Each row is a point on a tangle of strands that fork and nearly touch. The rows are in no order.
In the rows, zero is written as 128.
Points whose rows are less than 89.9 apart are linked; no others are. Some points are linked to none.
kefuv: [109 141 161  51 129 171 143 104 123 113 143 173 127 107 159 154 190 108
 129 152 160  90]
Buped: [104 155 149 161 147 162 138  74 143 131 163 118 122 157 165 185  96  99
  87 132 134 146]
pib: [135 116 100 127 137 139  57 122 133 118 153 118 144 206 123 139  76 104
 136 161 127 195]
zirin: [159 134  90 117 116 104  74 149 101  76 145 108 125 188  92 127 120 111
 154 147 138 162]
sev: [117 153 152 144  97 144 170 127 156 118 121 155  91 102 101 120 181 141
 101 113 121  83]
zes: [119 147 167 104 160 156 158 149 118 173 171 147 128 100 156 147 104 150
  99 158 127  71]
mov: [145 153 112 111 124 120 100 131 101  78 162 120 121 165 116 150 132  97
 141 153 159 135]
birus: [164  97 111 165 133 111 136 196 124 127  94  65 106 130 104 123 113 146
 140 108  72 113]
taveb: [104 159 153 186 127 161 151  86 157 126 153 114  93 159 142 174 107 123
  75 107  97 137]
Zovu: [ 84 161 162  82 137 131 163  71 134 154 151 176 148  82 170 130 148 146
  99 138 186  94]
giga: [117 117 128 160 148 148 116 108 136 157 143 121 140 151 144 138  78 129
 109 123 103 167]
kug: [139 121  96 163 120 142  86 135 127 120 145  87 106 209 113 142  77 134
 112 137  69 181]
Pugel: [101 126 143 112 123 125 150  88 145 153 112 180 153  70 136  94 160 148
 128 111 159 121]
puga: [124 101 117 142  92 134 130  86 158  97  72 154 134 100 112 106 210 106
 160  77 131 163]
Biriz: [147 151 107 181 113  58 146 135 107  97 112  69 132 133 130 126  98 108
 135  96 160 142]
Ralif: [150 108 108 108 125 111  89 180  92 140 138 129 123 140  86  89 108 171
 154 133  89 129]
Ber: [ 87 137 177  87 125 181 157  79 160 142 123 191 116 111 143 135 162 136
  94 135 132 104]
Nik: [143 124 114 124 122 108 109 152 102 119 135 125 128 129 103 107 131 140
 150 118 120 131]
Daper: [ 98 138 148  34 115 119 117  89 102 118 147 189 143  98 137  93 184 138
 143 141 193 100]
matam: [ 78 140 129 116 123 125  90  66 136 128 156 157 129 177 119 118  86 140
 111 134 149 182]
Dut: [147 117 130 168 116 102 187 202 153 143  68  72  86  84 106 119 136 134
 130 109 112  51]
Fil: [105 189 136 132 131 101 149  78 123 121 176 138 142 124 171 157 108 107
 102 147 207 118]
bez: [183 111  90 147 144 106 126 147 110  87 111  76 154 104 157 163 162  75
 159 120 153 143]
Mizos: [143 167 139 153 129 118 171 141 112 103 148  82 102 129 151 177 121 107
 106 125 142  93]
Kodi: [112 108 112 159 102 110 124  92 151 120  89 150 144 101 110  87 166 133
 148  73 130 172]
lat: [140 105 104 110 155 120  70 146 107 163 152 138 169 159 126 104  55 140
 146 164 125 170]
peba: [142 139 134 161 100 121 143 185 124 110 120  70  66 171  85 135 106 166
 107 116  60  99]
nuvub: [126 143 118 157 121  77 182 121 148 149 107 131 151  39 176 120 181 126
 146 103 182  90]
sipu: [123 159 136 116 118  96 177 121 141 146 121 154 142  44 176 127 208 128
 138 125 183  67]
gav: [140 132 131  70 152 138  85 165  87 136 173 147 132 154 108 119 101 150
 135 176 121 111]
tosaf: [120 142 106 122 126  80 134  84 116 126 128 141 182  82 173 119 153 106
 161 118 209 145]
Sak: [ 70 111 142  95 151 122 109  36 144 153 123 180 162 135 155 116  87 131
 119 128 169 195]
Resad: [174 163 108 127 109  61 136 160  83  68 126  75 123 138 121 140 131 104
 151 134 179 106]
Moro: [155  74 120  96 176 184  92 142 118 132 131 120 159 139 149 165 129 100
 149 164  92 156]
Libet: [175 155 101 108 125 103 116 149  91  60 147  95 128 137 131 167 163  81
 153 149 177 114]
budav: [135 108 108 174 152 122  96 140 128 170 134  96 147 164 144 123  37 144
 113 130  86 177]
Basu: [103 161 142 111 133 106 170  86 131 154 144 158 159  64 188 137 166 128
 123 129 194  96]
gali: [128 131 148 127 149 159 142 151 126 154 150 132 117 126 132 144 112 143
 110 139  98 101]
Meti: [113 136 155  36 157 161 108 125  93 145 183 173 142 130 143 135 119 131
 126 186 160  97]
nit: [102 117 143 140  88 152 150  69 179  95  63 172 118 111 114 115 209 105
 130  91 125 152]
bepi: [154 156 116 169 139 113 151 128 122  95 139  70 130 137 170 185 114  76
 113 125 155 128]
pumod: [ 98 101 159 136 135 169 155 103 178 182  95 182 139  82 133 106 141 140
 106 127 109 122]
rakep: [163  90  95 151 107 140 107 161 138  98  92 114 107 136  81 109 179 131
 157  97  67 150]
kuge: [177 124  98 138 128  90 150 159 108  94 107  84 136  81 151 150 184  94
 165 114 157 106]
Zat: [120 110 113 115 145 141  69  89 144 119 143 134 165 188 150 145  81  80
 143 158 162 200]
sok: [134 101 104 119 148 134  89  90 127 108 119 125 180 147 162 150 120  67
 161 135 163 198]
Ferer: [131 112 153 171 147 200 155 151 171 159 124 121  97 131 134 163 124 126
  90 133  57 105]
riki: [107 118 172 141 148 213 148 104 171 161 132 149 109 140 147 171 122 127
  85 138  71 123]
paba: [121 112 114 168  96 110 130 127 152 130  94 146 122 109  85  73 156 158
 139  80 101 148]
ruk: [ 96 119 110 138 103 111 100  75 131 113 117 154 138 139 102  93 136 141
 144  89 133 187]
sedap: [163  81  98 172 137  87 128 182 121 144  86  72 140 109 124 100 101 135
 154  93  98 143]
daz: [122 152 144 157  89  98 164 172 125 118 118  90  63 151  72 111 107 184
 106 100  86  82]
tagev: [150 123 103  68 133 128  58 180  81 113 166 133 117 184  82 115 106 150
 151 180 109 136]
zafe: [ 85  99 141  75 145 142  99  73 131 152 121 181 156 133 138 104 106 143
 136 132 141 175]
nezas: [140  80 111 135  94 152 104 134 155 112  68 156 124 119  82  88 197 128
 164 101  76 160]
gope: [145 108 142 138 145 171 146 186 144 161 127 126 104 117 116 138 123 148
 110 142  65  87]
vivu: [ 99 168 138 114 138 121 118  79 126 125 173 152 144 150 149 144  84 113
 107 154 189 143]
Bozu: [148 147 124 123 146  76 122 163  92 149 148 109 155 140 131 110  42 141
 128 155 162 114]
toziz: [160 111 120 126 123 101 162 179 126 143  97 125 129  52 133 111 185 126
 157 119 146  70]
nav: [114 128 130 142 131 153 117 103 134 118 139 130 122 156 128 148 123 117
 119 119 108 160]
lafe: [ 72 123 121 100 111 113  90  46 136 108 126 171 134 156 110  99 126 137
 134 110 158 195]
Ronuk: [170 136 123 101 157 119 131 178  87 117 154 100 136 127 139 155 113 117
 138 166 144  94]
Bibe: [138 134 110 136 125  94 136 120 113 117 127 125 154  93 144 124 152 111
 153 110 166 132]
nop: [125 110 151  89  92 179 115 148 145 122  98 190 101 123  71  83 202 147
 126 145  84  97]
gova: [152 130 130 167 126 116 187 185 142 125  95  65  94  95 136 156 137 118
 121 110 117  67]
ved: [113 155 129 200 117  78 162 112 134 133 122  92 108 129 125 115  78 151
 102  79 130 133]
feve: [117 134 146  41 137 140 128 105 103 131 145 177 158  89 167 131 181 113
 143 158 181  93]
pekil: [115 147 150 143 138 158 169  96 147 136 141 132 124 107 172 177 148 104
 104 124 141 106]
mifop: [139 130 147  85 128 161 134 164 114 131 142 160 113 109 108 121 174 142
 127 146 109  69]
Mut: [125 138 122 134 122  70 162 125 123 159 122 146 153  48 147  86 149 151
 142 105 181  95]
pozud: [152 107 120 147  97 119 133 194 138 134  86 129  87 116  66  78 156 167
 140 111  71  93]
Veb: [140 112 116 196 127 155 137 118 156 104 106  87 112 141 137 163 147  91
 118  86  85 163]
nakiv: [133 125 123 154  81 139 130 166 151 114 100 142  76 138  55  88 175 163
 121 111  62 112]
gulel: [122  94 139 126  90 179 118 135 172 122  60 181 108 118  75  82 207 127
 134 131  67 131]
Reluv: [102 145 156  69 156 175 113 109 116 133 179 157 127 156 148 166 111 115
 109 175 141 119]
riren: [128 141 153 141 113 186 158 135 156 111 121 141  92 121 119 155 186 116
 109 124  98  92]
libi: [106 142 145 156  89 144 163  94 174 115  98 162 104 102 105 112 194 127
 113  94 125 119]
muso: [118 116 118 149  78 129 113 130 150 129 101 157 100 136  63  71 162 176
 130  96  70 146]
zade: [135  67 116 127 139 151 109 139 146 166  88 159 158  97 116  86 145 140
 160 114  83 156]
mami: [105 119 133  77 139 153  83 124 108 147 162 165 133 156 112 114 103 154
 130 160 108 140]
tose: [135 130 119 158 123  99 146 142 122 135 121 113 133 101 126 111 123 134
 137  97 132 122]
Puf: [132 157 133 163 155 140 145  99 132 125 158  97 139 143 184 190  97  77
 100 138 156 136]
golu: [138 153 119 154 129 144 103 134 125 104 164  88  93 210 120 170  79 118
  97 151  95 151]
Meba: [164  75 105 128 153 177  95 151 131 111 113 103 136 142 126 158 154 104
 149 135  72 161]
muz: [147  85  98 107 144 133  74 159 107 150 133 130 152 145 110 100 100 149
 160 145  86 169]
dogu: [175 121 106 103 126  99 148 174 105 111 109 115 139  63 150 140 211 106
 171 128 160  76]
Vuv: [142 143 141 154 135 105 156 178 110 126 128  54 100 156 124 150  65 142
 104 130 106  96]
Saliv: [164 158 100 150 117  47 129 149  97  92 119  77 153 141 131 123  93 100
 152 125 192 131]
Kes: [109 153 113 129 124  91 122  65 127 112 143 140 167 119 160 129 127  93
 143 126 212 163]
zepi: [143 152 132 148 126  51 151 169  98 138 119  61 148 140 130 114  34 139
 131 135 162 102]
Sepu: [ 99 129 145  78 117 149 118  94 128 112 134 173 124 125 123 115 166 135
 131 126 142 129]
remik: [ 96 132 168 104 152 195 129 104 140 147 163 153 112 157 146 169 110 135
  90 156  98 122]
gufo: [117 157 146 171 118  94 151 158 115 143 133  69  95 167 111 124  42 168
  91 119  97 110]
lod: [106 159 134 184  92  87 163 132 139 128 124 103  78 138  86 100  93 183
  95  85 102 116]
dakam: [128  95 139  65 178 184  93 121 116 148 150 149 164 142 165 163 109  97
 142 179 129 147]
Suri: [136 114 134  78 117 165  99 159 112 126 134 164 110 135  86 101 175 159
 139 140  88 100]
bogi: [126 148 154  91 130 164 158 131 128 129 149 157 121  99 144 151 181 124
 117 147 136  71]
tegen: [ 85 134 183  51 139 163 157  78 146 164 125 204 140  84 167 116 159 144
  95 147 160  91]
Sepo: [ 72 125 160 110 149 139 144  38 155 163 123 175 153 109 166 130 105 140
  99 116 163 161]
Dazo: [164  95  91 142 125 142 101 149 125  88 107  95 124 140 108 140 170 107
 159 108  91 162]
mig: [ 97 140 148  43 138 126 101 102  98 138 172 185 146 119 132 100 128 147
 128 165 181 110]
vipu: [135 153 127 176 111  55 164 153 108 111 101  36 122 137 128 127  66 128
 120 103 151 109]
lop: [160  98  98 145 156 139 112 122 121 107 118  96 161 123 163 160 137  71
 154 124 137 172]
Tatud: [ 84 156 145 104 137 133  95  72 142 132 185 158 130 186 129 139  65 128
  98 166 169 162]
kida: [142 111 113 147 121  74 167 168 143 171  88 137 143  34 133  76 162 142
 155 103 158  79]
Sefek: [ 95 141 146 140 143 140 152  71 147 152 142 148 147 101 168 147 116 123
 103 120 153 137]
mezi: [142  93  89 136 133 162  65 126 127 116 135 104 130 196 122 146 108 114
 139 144  73 201]
suru: [156 139 100 101 115 122  76 170  87  85 158 107 102 195  80 129 117 138
 141 159 107 138]
supup: [104 142 131 205 121 126 147  89 156 138 130 108 107 142 131 135  93 136
  90  83 103 157]
Vul: [154 134 106 113 144  84  79 163 106 152 155 125 159 175 116  96  30 143
 140 168 152 149]
vizu: [151 166 132 137 125 113 143 164  99  91 146  75  91 168 116 162 103 123
 112 139 125  96]
pibi: [149 115 130 147 103  91 164 209 133 140  77 101  87  90  82  87 142 158
 142 107 106  60]
taf: [124 133 125 173 135  99 124 145 121 166 140  94 121 167 124 112  28 167
  98 125  91 148]
dum: [119 104 137  81 173 172  90 131 113 170 161 152 159 148 147 140  76 132
 128 174 111 148]
zivov: [154  70  99 160 143 120 120 164 139 161  89 117 151  92 122  96 127 133
 163  96  91 151]
Rosol: [ 99 149 165 134 118 165 180  83 168 133 117 161 120  92 156 156 180 113
  96 122 140  99]
buri: [127 133 111 126 113 130 106 101 117  86 135 128 129 151 118 138 155 103
 148 116 144 161]
Vofed: [127 174 121 157 131  85 149  95 119 115 150 109 148 122 168 148 109  98
 122 126 198 135]
budo: [158 112 132 143 118 114 150 216 122 114  88  49  79 138  82 130 117 162
 131 118  71  76]
ziv: [113  89 124 105 143 147 101 107 128 160 115 161 162 119 132 104 120 141
 151 126 113 166]

A fork is a point with three links, a tip a point with one. Leave the first point through the second and follow the links. Name the first fork or tip that comes.
Ralif / Nik: Kodi
dakam / Moro: zes
daz / lod: mov
Ber / tegen: golu

Follow the links from the first point to the second, and from the first to the third. Name the last point that the two ways share.
Kes / gufo / tagev: mov
lod / muz / mami: mov
nakiv / Bibe / riren: Kodi
sev / pibi / Bozu: Kodi

Name the points in between on the shortest way along the links from the first point to the second, in order.
pibi / Bibe: pozud, nakiv, muso, paba, Kodi, ruk, lafe, matam, Tatud, vivu, Fil, Vofed, Kes, tosaf
ziv / mov: zade, zivov, sedap, birus, budo, peba, daz, lod, ved, supup, taveb, Buped, Puf, bepi, Mizos, vizu, Vuv, gufo, taf, budav, giga, nav, buri
mezi / Sak: pib, Zat, sok, lop, bez, kuge, dogu, toziz, kida, Mut, nuvub, sipu, Basu, Zovu, tegen, Ber, Rosol, pekil, Sefek, Sepo
tosaf / buri: Bibe, tose, Nik, Ralif, muz, lat, Vul, Bozu, zepi, vipu, Biriz, Saliv, Resad, Libet, mov
Meba / gufo: Moro, dakam, dum, mami, gav, tagev, suru, zirin, mov, buri, nav, giga, budav, taf
